Each scene shows the same named points in several views. A view is turned or mirrored, and shifted as a whole, has a little noise and may leave points out.

Scene 1
View 1
Topu: [  1  -4   0  31  -7 -19   1  12 -16  18  -2  26  -6   7  15  -6  18  -9
 -24  -2 -10 -15   3   2  -5 -15  21  -2]
varik: [ -2 -23  -9   7   2  -6   9  28 -24  -4   5   6 -14   6  11   8  -3  14
   1  23   3  13  -2  20   4 -15  18   0]
gozik: [  6 -15  -5  -1  -1  -1   1  18 -20   6  -7   5  -9   0   5   3  -1   8
   6  21   2  10  10  17   7  -7  13  -1]
nanal: [  0 -13  -1  19   5 -19   5  23 -17   7  -9  17  -9  10  10  17  -2  -1
 -15  15   2   3  -7   1   6 -14  17  -1]
lig: [  5 -15  -6   9   8  -3   0  24 -18   7  -5   2 -12   8  12   6  -2  13
  -5   9   5   2   1  19   1 -12  15   2]
raf: [ 14 -12  -5   6  12 -11   1  32 -11  11 -11  -6  -9  20  13  28  -9  16
 -10  12  18   6  -9  19   9 -15   9  -4]
beli: [ -2 -10   1  12 -11  -6  -1   8 -16  11   0  21  -9  -5   9 -10  10  -9
  -2   9 -12  -3   9   2  -1 -12  15  -3]
Banam: [  3  -5   7  10   5  -1 -13  13  -4  18 -18   7 -13  -2   7   3  -2  -7
  -6  -7  -4  -9   0  -6   2  -7   8   2]
mefi: [ -1  -4   1  17 -13   0  -8   0 -15  19  -4  22 -10 -11   9 -26  19 -13
  -6  -7 -19 -16  17   1  -9  -7  17   2]
gida: [ -2  -9  12  -1   5   8 -16  15   4  11 -14   1 -22  -9   6  10 -16 -10
   5  -5  -3  -3  -5 -15   5 -10   1  -1]
Vodi: [  3 -10  -1  14   6  -3  -4  16 -17  12 -13  10 -10   0   7  -1   2   2
  -7   4  -1  -3   6   7   0  -6  16   5]
Tar: [  4  -7   2  12   5   0  -8  15 -13  16 -14   6 -11  -1   7  -3   1   1
  -6  -2  -2  -8   7   6  -1  -6  13   4]
fadi: [  5  -4   7  -9 -13  15 -18   3   2  19  -6   2 -16 -14   8 -13   1 -10
  13  -6  -9  -8  14  -2  -1  -8   0  -7]
Zur: [ -3 -10   3  20 -10 -18   3  24  -1   7  10  14 -18  13  23  18  -1  -9
 -18   0  -4  -9 -21  -7   0 -32   8 -12]
pekad: [  4  -5   6  -5 -17  10 -13   6   1  15   0   4 -16 -10  12  -9   2 -10
   9  -3 -10  -8   9  -2   0 -15   0 -11]
selok: [ -7 -20   1   5  11  -2  -1  26 -14  -2  -9   5 -18  -3   6  15 -16   2
   3  16   0  10  -9  -3   7 -10  11   5]
Zube: [ 22  -1  -1   0   5  -8  -7  14 -16  26 -27   3   3   7   1   8   4   9
  -5  13  13   0  18  18   9   2  11  -3]
kon: [  4  -7   6  13   7 -14  -5  29   3  11  -9   1 -18  15  17  29 -12  -1
 -17  -4   8  -7 -21  -6   6 -23   4  -7]
natok: [ -4 -14   0  21  15  -3  -7  29  -7   8  -4  -1 -23   9  18   9  -8   5
 -16 -14  -1 -11 -16   3  -5 -19  14   6]
kufur: [-14 -27  -3   9   5  -1   3  32 -13 -11   9   4 -27   1  13  16 -15   4
   3  12  -3  10 -18   1   4 -23  12   1]
tuguv: [ -4 -18  -6   3  -4   8  -1   9 -25   5  -3  14 -12 -14   3 -20   8   2
  11  14 -12   5  20  15  -2  -3  19   5]
Gadu: [  5 -16  -6   4  11  -1   0  22 -23   8 -14   4  -9   3   3   4  -2  13
   2  18   6   9  10  20   5  -2  18   5]
baza: [  5   0   8   3 -22   6 -15   3   7  22   3   7 -18  -7  19 -14   9 -15
  -2 -19 -13 -20   5  -5  -6 -22   0 -14]
View 2
baza: [ -8  -8 -11  12  18   1 -32  14 -15   0 -12  14  -2   4  17  -4  12  13
  20  -8  26 -14  22   5 -11 -15  -6 -16]
selok: [  1   9   9  23  14  15 -12  18   2   2   7  10   6  12 -17  19   2   1
  -9  -2 -16  -5   5  -1   5   8   8  -1]
lig: [-10   0  -3  11   8   6  -8  22   7  -3   4  -4  -1   5 -15  21   6  -3
  -3   0   1   6   0  10   9   8  10  -7]
raf: [ -2  -7   3   8  18  12   0  21   7 -19  22  -3  -5   2 -17  27   1 -12
  -7  -4  -5  16  -3  15   3  14   5  -5]
Vodi: [ -9   3  -2   4   8   3 -18  15   0   8  -3  -7   4   5 -13   5   5   0
  -2   4   0   1   8   6   3   7   2  -5]
Zube: [ -6  -2   2  -8  20  -8  -2  15  -8  -2   7 -22  -7  -1 -16  -2   9 -17
  -6   7  -1   5  -4  12   6   7 -14 -11]
Tar: [ -8   0  -3   4  11   4 -16  18  -1   6  -3  -6   2   4 -10   0   8   2
  -1   2   7  -3  11   8   0   4  -3  -1]
gozik: [-10   5   2  14  13  -3  -5  20  -5   3  -1  -7  -1   7 -14  16  10  -6
  -7   4  -9  -5  -6   3  16   2   6 -17]
Gadu: [-11   4   2   8  10   0  -2  22   3   5   1 -13   0   6 -22  14   7  -8
 -10   6  -8   0  -4   6  15  10   7  -7]
Banam: [ -2  -1   1   5  16   8 -20  13  -4   3   0   3   2   6  -5  -6   6   5
   3  -2   6  -5  16   6  -7   4  -9   2]
kon: [  6  -6   4  12  19  22 -21  13   1 -18  22  16   2   5  -5  20  -5   1
   1 -12   2  15  15  11 -16  11   0   2]
beli: [-14   8  -4   9   5  -5 -33   8 -11  14 -11  -2   6   7  -4   7   9   4
   4   2   0  -1  10   2   3  -3   6 -21]
natok: [ -7  -3  -5  11   7  23 -18  22  16  -6   6  11   5   6 -10  17  -1  11
   3  -7  11   5  19  10  -7  11  11  11]
pekad: [ -5  -1  -5  17  21  -2 -20  18 -16   3  -9  10  -3   8   8  -2  14   8
  11  -5  12 -19  11   0   1 -13  -6 -19]
mefi: [-21   5 -11   0   2  -9 -38  10 -10  23 -23  -7   6   6   0  -9  11  11
  11   5  15  -7  19   3  -1  -6   1 -14]
Zur: [ -3  -4  -2  16  10  15 -38   6  -4 -12  12  21   6   6   4  28  -3   8
   9 -13   5  20  19   8 -16   4  12 -14]
kufur: [ -2   6   4  34  10  20 -15  21   6  -3   6  21   7  14 -12  36   1   9
  -5  -8 -11  -2   6  -2   5   6  23  -4]
nanal: [ -5   7   4   8   8   8 -26   7  -2  -1  12   1   7   6 -16  23  -3  -4
  -5  -1 -12  18   8   6  -3  12   7  -9]
varik: [-12   5   0  21   6   3  -9  21   5   0   3   0   2   7 -18  34   4  -4
  -7   0 -11   5  -5   4  17   7  22 -16]
tuguv: [-19  11  -5  15   5  -8 -16  20  -5  22 -21  -8   4  10 -12   7  15   5
  -2   9  -1 -16   2  -2  20  -3  11 -16]
Topu: [-17   3  -8  -3  -2   0 -42   4  -3   9  -5  -4   9   3  -6   8   1   6
   6   2   8  17  19  10  -8   6   6 -11]
View 3
natok: [  6  -1   8  21  -6  -1   6   6  -3   1  -3  11   7 -27   1 -13  10   6
  -1   2 -16 -12  -9 -11   1 -14   6   3]
Tar: [  7   9  15  13   1  -4  -1   3 -10  -5   2   4  -1 -12  -5  -1   4 -14
  -1   4  -9 -11  -5  -1   6   3 -16   7]
fadi: [ -2  29  10  15  -1   9 -13  -1  -8 -15   3 -16   1 -12 -15   9  23 -27
   1   0 -12  -4   6   5  23 -10 -30  11]
gozik: [ 14   0   1   7   6 -12   0   0   6  -3   4 -11  -1   4  -3 -10  -3 -22
  -6   1  -3  -6   1   2  -4  -6 -25  19]
nanal: [ 15  -1  20   5  -2 -17  11  -2   5   2   1  -2 -10  -7   6 -19  -9  -1
  -6  -1  -6  -4  -4   3  -3 -11   1   6]
kufur: [  7  -8  -6  18  -1  -2  10   6  15  -4  -6 -12   0 -12  13 -21   9   2
  -2  -8  -2   2   5  -3 -10 -33  -1  12]
Topu: [ 10  16  49  14   0  -5   9   1 -17  -8   0   1 -13 -21   1 -17 -11 -11
 -11   1 -20  -1 -17   5   4   0  -1  14]
gida: [ -1  13   3  10 -10   3  -4   0   2  -7   1  -8  -1 -13  -2   6  27  -3
   9  -4  -1  -7  11   2  20 -14 -10  -7]
baza: [ -2  35  29  19  -6  13  -9  -4 -13 -16   2 -15  -1 -28 -17  -1  22 -18
  -7   0 -26   0  -3   5  28 -18 -16  13]
Vodi: [  9   6  17  11   2  -7   3   4  -8  -5   1   2  -3  -8  -1  -5  -1 -14
  -1   1  -8  -9  -5   0   1   2 -15   9]
Zube: [ 18   5  12  -5  -1 -22  -4  -8  -1   5  12   3  -1   7 -18  -1  -8 -21
  -5  13  -8 -18  -4  -1   9  13 -28   8]
Gadu: [ 15  -7   0   8   8 -15   3   3   3   0   3   1   0   5  -2  -8  -7 -19
  -3   4  -1 -12   0  -4 -10   2 -23  16]
raf: [ 21 -12  -3   0  -6 -22   5  -7  15  14   9   4   8  -4 -10 -19  -4  -1
  -9  10 -13 -15  -5  -7  -1 -12  -5   8]
lig: [ 14  -5   2  13   3 -11   3   3   4   2   3   1   4  -7  -4 -15  -3 -11
  -7   5 -11 -10  -7  -6  -7  -8 -13  16]
Banam: [  4  15  19  11  -7  -2  -2  -1  -9  -6   2   1  -2 -14  -6   3  12  -9
   3   1  -8  -9  -1   1  16  -2 -11  -2]
beli: [  6  17  30  14   5  -2   3   2  -9 -12  -1 -13 -12  -9   2  -9  -3 -22
  -6  -4  -9   2  -3   8   4  -6 -19  18]
tuguv: [  5  10  11  22  15   1   0  10 -10 -17  -4 -12  -7  -1   3  -2  -1 -35
  -1  -5  -2  -1   2   3  -8   1 -34  26]
selok: [  8  -5  -3  10  -1  -9   7   3  11  -3  -2  -7  -4  -2   9  -9   8  -3
   4  -7   5  -5   8   1  -3 -16  -8   3]
varik: [ 15 -10  -2  14   8 -12   9   4  11  -1   0  -9   0  -1   4 -21  -9 -13
  -9   0  -5  -2  -2  -3 -15 -16 -14  24]
mefi: [  1  27  41  23   6   8  -2   7 -26 -20  -4  -6 -12 -19  -2   0   1 -28
  -4  -2 -14  -1  -9   6   9   6 -22  18]
View 4
kufur: [  6  -9   1   5  -4 -12  -2   3  21  13  16  13   0   4  -8 -14 -11  -9
 -10 -11  28  -6 -16 -14 -10  -4 -15   5]
lig: [  3 -11   7   3 -10  -1   8  -6   9   9   4   4   6   5  -8  -2  -9   9
  -7   6  15  -2  -1  -9  11 -15  -9  -5]
tuguv: [ -5  -8   1   1  -4 -11   9 -24  -3  -6 -21  13  -1  -9 -19  18   7   0
  -3 -12  14  -5   7  -4   6 -11 -14   5]
Vodi: [  2  -7   5  -3  -1   1   9  -4  -1  -1   4   8   9   1 -14   4   4   7
  -6  -1   7   1   4   1   9 -15  -2  -4]
Gadu: [  3  -8   4   3 -18  -3   4 -12   2   0  -1   1   9   2  -3   5  -2  11
  -4   6  20  -6  12 -11   9 -18  -8  -4]
mefi: [ -7  -9   3  -5  18   0  20 -14  -9  -6 -15  19   2  -9 -35  18  18  -1
  -4 -14 -10   8  -1  15  14 -10  -1  -1]
Topu: [ -5 -13  13   0  21   7  23  -3   6  -2   4  16  -7   7 -33   0  12   2
  -5   9  -2  15  -3  17   8 -16   6  -9]
Tar: [  3  -8   3  -5  -1   2  10  -3  -4   3   3   7  15  -2 -16   6   6   7
  -6  -8   1   2   2   1  13 -14  -2  -4]
Banam: [  5  -1   0  -6   2   3   6   7  -4   3  12   8  19  -4 -17   2  12   7
  -7 -15  -5   4  -5   4  11 -10   1  -5]
natok: [  7 -16   5 -10   3   5  11  11   6  15  21  12  16   8 -17 -12 -18  -1
 -12  -6   7   5 -15  -1   8 -13  -3  -3]
gozik: [  1  -1   2   8 -14  -9   3 -13   8   3  -5   2   2  -2  -5   7   6  11
  -4   1  15  -7   7 -12   8 -11 -13  -4]
nanal: [  3  -6  10   5   0   0   5   4  14   1  20   7  -2  10 -11 -10   7   6
  -5  11  16   4   0   1  -2 -15   2  -8]
varik: [  1 -10   6  11 -12 -10   5 -12  19   7   2   6  -7   7  -5  -3  -8   4
  -5   8  27  -6   0 -14   1 -12 -15  -1]
gida: [ 10   6  -7  -4  -2  -6  -5  13  -1   7  17   8  24  -8  -9  -2  14   2
  -8 -31   0  -4 -12  -4   4  -3  -6   0]
kon: [ 11  -3   4   2   2   6   5  22  18  17  36   5  13   8 -10 -21   1   9
 -11   0   1   6 -17  -1   7  -8  -1 -10]
Zube: [  3   4   5   6 -17   6   9  -6  -2  -1   2  -6  16   0  -4   9  16  27
  -2  11  -1  -1  17  -5  23 -20   0 -15]
pekad: [  2   6  -6   6   7  -9   9  -3   4  11  -6  10  10 -14 -19  10  20   7
  -7 -29 -13  -2 -14  -4  17   1 -15  -2]
Zur: [  3  -4   8   9  19   0  11  15  28  16  25  14  -6   8 -23 -19   5  -1
 -10   0   1  10 -25   5   2  -3  -4  -7]
raf: [  8  -5   7   9 -17   4   6   5  17  17  21  -5  12  10   1 -13  -8  19
  -7  16  13  -1   0 -14  15 -15  -7 -13]
fadi: [  2   7  -9   2   3  -8   7  -4  -4   7  -9   9  17 -17 -19  15  22   7
  -7 -34 -14  -3 -10  -4  20   1 -14   0]
View 5
mefi: [  0   4   7  -5  22  -5   9  -5   7  -3  -9   0  12   2 -14 -10  -8  17
  -5  -5  25   7  -3 -31 -20 -16 -14  10]
selok: [  7  15  11  10 -16   4 -19   0  -3   7   1   4 -12 -17  -3  -1  25 -15
   0 -14  -2   2  -9  -5 -24  -5  -4   2]
varik: [  2  -4   9  24 -25  -9 -20 -10  -5   6  -4  -6   4  -8   5  -6  22 -14
  12 -12   4 -11  -8  -9 -21  -8   1  -3]
pekad: [  6   8   7  -7  12  12   2  -4   1 -16 -15  -8  20 -10 -15  -2  10  -6
  -9 -15  -5   7  -7 -24 -18 -10 -13  18]
Tar: [  2  12   3   5   8  -6  -6   6   0   4  -1 -10  -5  -4 -11 -10  11   7
  -1 -12   3  -2  -9 -19 -19  -5  -7  10]
Zur: [  6   5   1  -8   8   3 -24 -13 -17 -12   0  -7  -6  -5  -3  -1  16 -24
  -3  16   7  -7  -7   3 -26 -40  -8  14]
kon: [  5  18  -3  -4   7   1 -28   4 -18  -4   7 -17 -20  -9  -5  -3  28 -21
  -4   7 -11 -11 -11   6 -23 -24  -5  16]
tuguv: [  0  -1  14  15  -9  -5   4  -7  11   6 -12   4  16  -5  -6  -6   4   8
   5 -23  15   6  -6 -31 -20   0  -7   0]
gozik: [  3   0   5  17 -13  -5 -11  -3   0   2  -5  -9  11  -8   1  -3  20  -5
   4 -18   1  -4  -5 -18 -19   7  -3  -4]
beli: [  3   1   6   2   7  -3  -1  -9   3  -4  -6   1  11  -3  -3  -2   5   1
  -2  -4  19   4  -2 -21 -22 -11 -10   1]
lig: [ -1   3   3  18 -10 -11 -16   0  -5   6  -1 -14  -3  -6  -2 -10  20  -6
   7 -10  -1 -13 -10 -13 -20  -8  -1   6]
nanal: [  4   6   0   7  -3  -8 -23  -4 -10   4   8  -5 -13  -5   4  -2  20 -10
   2   4  12  -9  -3  -2 -25 -11  -5  -4]
gida: [  9  24   7 -10  10  15  -9   7  -3  -5  -4  -1  -9 -15 -17   0  19 -10
 -11 -14  -9   8 -11 -10 -21 -12 -11  19]
Gadu: [  1   4   3  22 -14 -11 -13   3   0  11   1 -12  -1  -7   0  -9  20   2
   7 -18   1 -10  -8 -17 -19   9  -2  -4]
fadi: [  6  13   8  -8  14  14   7   1   5 -12 -17  -8  19 -10 -20  -2   9   1
 -11 -23  -8  12  -9 -29 -15  -2 -14  20]
baza: [  3   8   4 -16  26  11   5  -5  -1 -20 -16 -11  18  -4 -20  -6   1  -3
 -13  -3  -1   6  -9 -25 -17 -27 -15  28]
Zube: [  3   7 -10  11  11 -12  -9  11  -5   2   4 -28   3  -1  -2  -5  21  10
  -1 -12  -6 -13  -2 -20 -14  23  -5  -5]
Topu: [ -1   1  -2  -2  21 -15  -8  -7  -6  -2   3  -5  -3   6  -3  -9   0   7
   0  14  29  -8  -2 -14 -23 -26 -10   5]

Which points are out of place in each view (at most two, in the order of its rows)? Write - if all are in place.
view 1: -
view 2: Topu
view 3: -
view 4: -
view 5: gida

Scene 2
View 1
Nulo: [  0  -2   7  -1   4   3  14  -1  -3  -4   5   1 -15   2  -3 -11   0  -3
   0 -15  -3  -3   2  -6   3  -4   4   6]
Fuma: [  6  -3  12  -4   1   2  12   0  -5   1   8   4 -16   2  -7 -13  -5  -5
  -1 -21   3  -6  11  -6   3  -8   4   4]
milu: [  1 -14   4  -5   5   3  10   5   1   5  -2   9   3   5   4  -2  -6   6
   0 -20  -2  -2 -12   3  -9  -3   9   1]
zuvo: [  1 -11  13  -9  11  10   8  13 -13  12   1   7   4  -9   2   9   6  14
  11 -20   4   6  -9   0 -15 -12   6  -4]
vaso: [ -7  -9   1   0   5  -6  -5   2  11   1  -4  14  11   5  -3   0  -5   3
   1 -11  -8  -5 -11   7 -16  -6  11   6]
Foz: [  5 -13   7   0   5   4  20  -2 -17   5   7  14 -26   3  -9  -9   0   2
   4 -18   2  -6  -5  -2   8  -8   6   7]
Mir: [ -8 -12  -2  -8   6   4  -2  -9   4  -5  -6  11  -5   5  -3   4  -1   6
  -3  -2 -11 -13 -22   7  -8   0   5  12]
fides: [  4  -8  15 -11   8   8   2   5 -16  10   4  10  -7  -8  -8   6   4   8
   9 -17   6  -3   0  -1 -11 -14   3   0]
Lutus: [ -7 -10   2   7  10   3  21   5  -1  -2  -1   6  -3   4   7  -5   4   5
   4 -13  -9   5 -17  -2   0   0   9   6]
kisus: [  9 -22   0 -22   3  14  16  -4  -4   6  -5   7  -9  10   8  -3 -15   9
  -8 -23   1 -11 -20   7  -4   5   5   0]
Ponu: [ -1   9  16   1   6  10  32   8  -6  -9  10 -21 -13  -4   9 -19   9  -7
   3 -23  -3  11  15 -22  10  -2  -2   0]
tego: [ -7  -5   9   5  10  -2   1  13   1   4   0   9  12  -5   0   3   5   7
  10 -15  -5   6  -5   0 -17 -12   9   1]
sineb: [  1 -11   9 -10   9  12  12   1 -16   4   1   8 -15  -5  -3   5   8   9
   6 -11   0  -2 -13  -1  -3  -6   2   4]
Ligo: [ -2 -20   1 -18   9  11  -3  -1  -5   7  -9  15   2  -1  -1  16   0  18
   2  -8  -3  -9 -29  12 -18  -4   5   4]
sadak: [  3 -18   1  -9   4   6  15   0   0   4  -3  10  -4   9   6  -4 -10   6
  -4 -20  -2  -6 -17   5  -5   1   9   2]
fab: [ -2  -9   3 -22   5  13   0  -8   1  -4  -7   0  -5   2   1   4  -3   7
  -7  -7  -7 -13 -17   4 -10   2  -1   6]
pov: [  5 -10   6 -20   0   4  -7   4  13   7  -6   4  18   6   5  -2 -18   5
  -7 -26   1  -8  -2   7 -23  -4   7  -5]
kika: [ -3  -7   0  -2   1  -3   3  -1  14  -4  -3   6   5  11   1 -10 -10  -2
  -6 -16  -7  -7  -6   3  -9   0   9   5]
Leseg: [ -1 -15  -7 -12   0   1   2  -7  17  -4  -9   7   4  15   6  -7 -17   2
 -14 -15  -9 -15 -19   9 -10   6   8   7]
View 2
tego: [ -6   8   6 -11 -20  12  -5  12  -9   0 -17 -12   7  10  -4  28 -11   2
  14  -2  -3 -10   5   7  -1   2  -4   0]
sineb: [ -2  13  13  -7  -5   0  -5   0  -1   9 -20   0  -3   9 -10  14   0 -15
   3  -4 -17   0  -3   3  -2   4   6   7]
Foz: [  0  17   8  -6  -2 -10 -11   7   4  12 -17  -1  -7   6  -4  24  13 -28
  -1  -3 -14  -3   9  -8   1   7   2  10]
kika: [  4  12  -7 -11 -20   1 -12  -4  -7   4  -2  -7  -5  13   2  24  -8  -3
  -2  -3   3 -12  28   7  -4   4  -1   6]
Nulo: [  0  19   8  -3  -9 -11 -13   7  -5   5 -11  -9  -4  11  -7  23   3 -14
  -6  -2  -6 -12  16  -1  -9  10   4  13]
vaso: [  1   7  -1 -13 -24  10 -10  -2  -7   6  -8  -8   0  13   6  24 -16   0
   7  -3   2  -7  20  10   6   1   1   1]
fab: [  6  12   5  -9 -12   4  -8 -21  -4   7  -6   1  -9  13  -8   6 -12  -3
  -4  -5 -10   0  12  14  -6   2  11   9]
Ponu: [ -8  27  11   5  -3 -20 -10  22 -13  -7 -14 -16  -2  12 -26  24  12  -5
 -10  -3  -8 -26   6  -4 -34  16  -2  16]
pov: [ 12   8  -5 -17 -19  21   0 -18  -3  -9   4  -3   2   8  -4  29  -3   4
   4   1   0  -4  25  15 -12   6  -4   0]
Leseg: [  6  10 -16 -13 -17   2 -11 -23  -7   8   3   3 -12  15   5  15 -11  -3
  -5  -8   1  -7  31  12  -3   0   0   4]
Mir: [  2  10   2  -9 -18   0 -13 -13  -5  15  -9  -1  -9  16   4   9 -19  -6
  -1  -6  -6  -1  16  10   8  -1  11   7]
Lutus: [-11  13  -7  -7 -10  -7 -10   8 -11  10 -19  -2  -7  15  -3  17  -6  -7
   3 -11  -6 -13   7   2  -5  -1  -6   3]
fides: [  4  12  20 -10  -9  12  -1   2   3   1 -17  -6   4   4 -11  25   2 -12
   7   3 -15   3   0   4  -2   8   5   5]
Fuma: [  6  19  11  -6  -9  -6 -11   7   1   1  -8 -10  -1   7  -8  31  12 -18
  -6   2  -7  -9  19  -3 -11  13   3  13]
zuvo: [ -4   8  10 -12  -9  17   3   3  -2  -2 -20  -3   6   6 -12  23  -1  -4
  15  -2 -15   0  -7   7  -6   3  -4  -1]
sadak: [  0  10 -11 -12  -8   2  -5 -11  -2   7  -8   5  -8   9  -2  19   1 -12
   1  -8  -9  -5  16   5  -5   1  -6   1]
milu: [ -1  10  -6 -13 -12   6  -4  -4  -4   3 -10  -1  -4   9  -2  23  -2  -7
   5  -6  -7  -7  13   5  -5   2  -6   1]
View 3
Ponu: [ -6   6   8  -4 -13  10 -27   1 -15  -6  10  -1  -8   5  48  11   3 -18
 -11  15  20 -14  17  -5   8 -21  11 -19]
Fuma: [  6  -1  -5   9 -15  10 -12  10   0  -4  -1  -1   7   6  29   6  -1 -18
 -14  -3   6 -11  15  -1  13  -1   8 -11]
kika: [ -3  -5   1   5  -5  -9  -3  -5  14  11   4  -5   9  -3  18   7   0 -10
  -3  -3   3 -11  18  -3  12  18   6 -16]
tego: [ -6 -16   5  17   3  -4   4  -5  -1  11   0  -4  -5   4  17  12  -3  -7
   6 -10   7 -14   5  11   4  -4  -4 -23]
Mir: [  8   1   2  10 -10  -4  11 -14  13  14   4  14   4   2   6   9   2  -3
  -6  -6   6 -15  13   2  18  22   0 -19]
fab: [  9  16   3   8  -9  -1   5 -12  11   8   8  11   1  -2   5   2   1   3
 -11  -4   8  -4   8   0  14  13   3 -17]
sadak: [  3   4  -6  -1  -3   1   1  -6  10  11  -1  -5  10   4   3  14   0  -2
 -12   1   3 -12  16  -3   8   6  -1 -12]
kisus: [  9  18  -9  -5  -5   5   1  -6  12   8  -1  -4  12   2  -4  11  -1   3
 -20   3   2  -5  13  -6   8   6   2  -7]
Lutus: [ -3  -6   1  -2  -4   1   0 -12   1  13   2   3   0   8  15  21   3  -7
  -6   7  11 -23  19   0   8  -1  -3 -18]
Nulo: [  4   0   0   5 -14   6  -8   0   0   1   3   5   3   5  28   9   2 -15
 -12   2  10 -17  17  -1  15   2   6 -15]
Leseg: [  1   4  -3  -1  -4 -13   3 -11  22  14   4  -4  15  -5   4   7   1  -3
  -7  -1   0  -8  19  -8  13  28   6 -14]
pov: [ -2   4  -2  12   5 -11  -2   1  16   9   2 -19  10  -8   7  -2  -7  -1
  -1 -13  -4   7   3   0   3  11   7 -14]
milu: [  0  -2  -3   5   0  -1   1  -5   7  11  -1  -7   7   3   8  13  -3  -4
  -6  -3   3 -12  12   1   7   2  -1 -15]
zuvo: [  3  -1   0  16   4   8   4  -3  -6   8  -3  -5  -5   7   6  12  -7   0
  -4  -9   7  -8  -2  11   1 -17  -6 -18]
Ligo: [ 11   6  -1  15   0   1  19 -15  10  16  -1   8   1   4 -11  10  -3   8
  -6 -11   4  -8   1   9   9   8  -7 -17]
vaso: [ -1 -13   2  17  -1 -10   9  -7  14  14   0  -1   6  -1  11   6  -2  -7
   4 -13   1 -11  10   6  12  19   0 -20]
Foz: [ 12  -1 -10   6 -17  19  -2   5  -3   0  -7   8   8  15  17  17   1 -14
 -20   1   7 -22  18   1  15  -4  -1 -10]
View 4
kika: [  9  12   2 -29  -7 -11  -9   7  -5 -12  -8  -4  -5  -1  -8 -11   4   2
   1 -13  12   1   2   7  -6  -7  11   8]
vaso: [ 12  14  -1 -27  -8 -10 -21   4  -9  -3  -5   1   1  -2  -5 -16  10   2
   3 -20   3  -2  -4   6  -9  -8   6  -2]
tego: [ 15   3 -15 -19  -7  -9 -20   5  -7   6  -6   0   2  -3   3 -24   0   2
  -5 -24   7  -4  -5  15  -9 -10   6 -13]
milu: [ 10   3  -3 -16  -6  -9 -13   8 -11  -7   0  -2  -6  -5  -4 -17  -4   4
  -1 -18   4   0  -3  12   2  -5  16   2]
Fuma: [  6   5 -22 -19   3 -13   9  11 -19 -14 -11  -9  -3  -1 -11 -27  -9  10
  -8 -12  18   2   1  12  -4 -14  16  13]
fides: [ 16   0 -28 -13   3  -8  -6   3 -27  -4   3  -2   1  -2  -4 -34 -10   9
  -1 -19   3  -9  -9   8  -2 -12  15  -4]
Ponu: [  7 -11 -29 -24   3 -14  17  18  -9 -10 -18 -16 -10   5   9 -25 -23   0
 -16 -15  39   9  12  31  -6  -6  23  -1]
Ligo: [ 15   6  -1 -20  -3  -7 -24   0 -28  -7  20   4  -3   0  -1 -21   1   3
  15 -25 -10 -11  -7   2   4   1  18  -8]
Nulo: [  4   5 -16 -24   1 -16   4  13 -20 -13  -9  -9  -6   3  -4 -25  -6   8
  -4 -18  20   4   6  15  -5  -8  15   6]
fab: [ 14   7  -3 -33   2  -8  -7   1 -25 -17  12  -3  -8   6  -2 -17  -3  -1
  14 -16   8  -7   2   2   1   3  22   1]
sadak: [  7   3   2 -15  -6 -11 -10  11 -14 -12   5  -3  -9  -3  -6 -16  -6   4
   3 -18   2   2   0  11   6  -2  21   8]
Lutus: [  1   1  -2 -18  -8 -17 -12  17 -15  -5  -3  -5  -7   0   4 -18  -3   2
  -3 -29  10   7   7  23  -1  -1  16  -5]
Foz: [ -3   3 -18 -10   1 -19   3  17 -34 -14  -3  -7  -5  -2  -8 -33  -8  16
  -5 -24   7   6   3  17   2 -10  18   9]
Leseg: [  9  14  15 -31  -8 -10 -12   6  -9 -18   3  -2 -10   0 -11  -4   6   0
  11 -12   5   1   2   2   1   0  17  13]
pov: [ 26   6  -2 -23  -6   2 -13  -3   4 -10   0   1  -4  -7 -10  -9  -4  -3
   2  -2   3 -10 -12  -2   0  -9  14   7]
kisus: [  9   0   3 -14  -4  -8  -5   9 -20 -20  13  -3 -14  -3  -8 -14 -12   4
   8 -13  -1  -1  -1   7  14   2  29  14]
Mir: [  6  15   3 -33  -2 -14 -16   5 -27 -13   7  -1  -4   5  -3 -18   9   4
  13 -24   4  -2   4   4  -4   1  13  -1]
sineb: [  8  -1 -20 -16   2 -13  -5   9 -33  -8   7  -4  -4   2   1 -32 -10   7
   2 -26   6  -2   0  14   2  -4  20  -6]

Which points are out of place in each view (at most two, in the order of its rows)? Write - if all are in place.
view 1: -
view 2: -
view 3: vaso
view 4: -
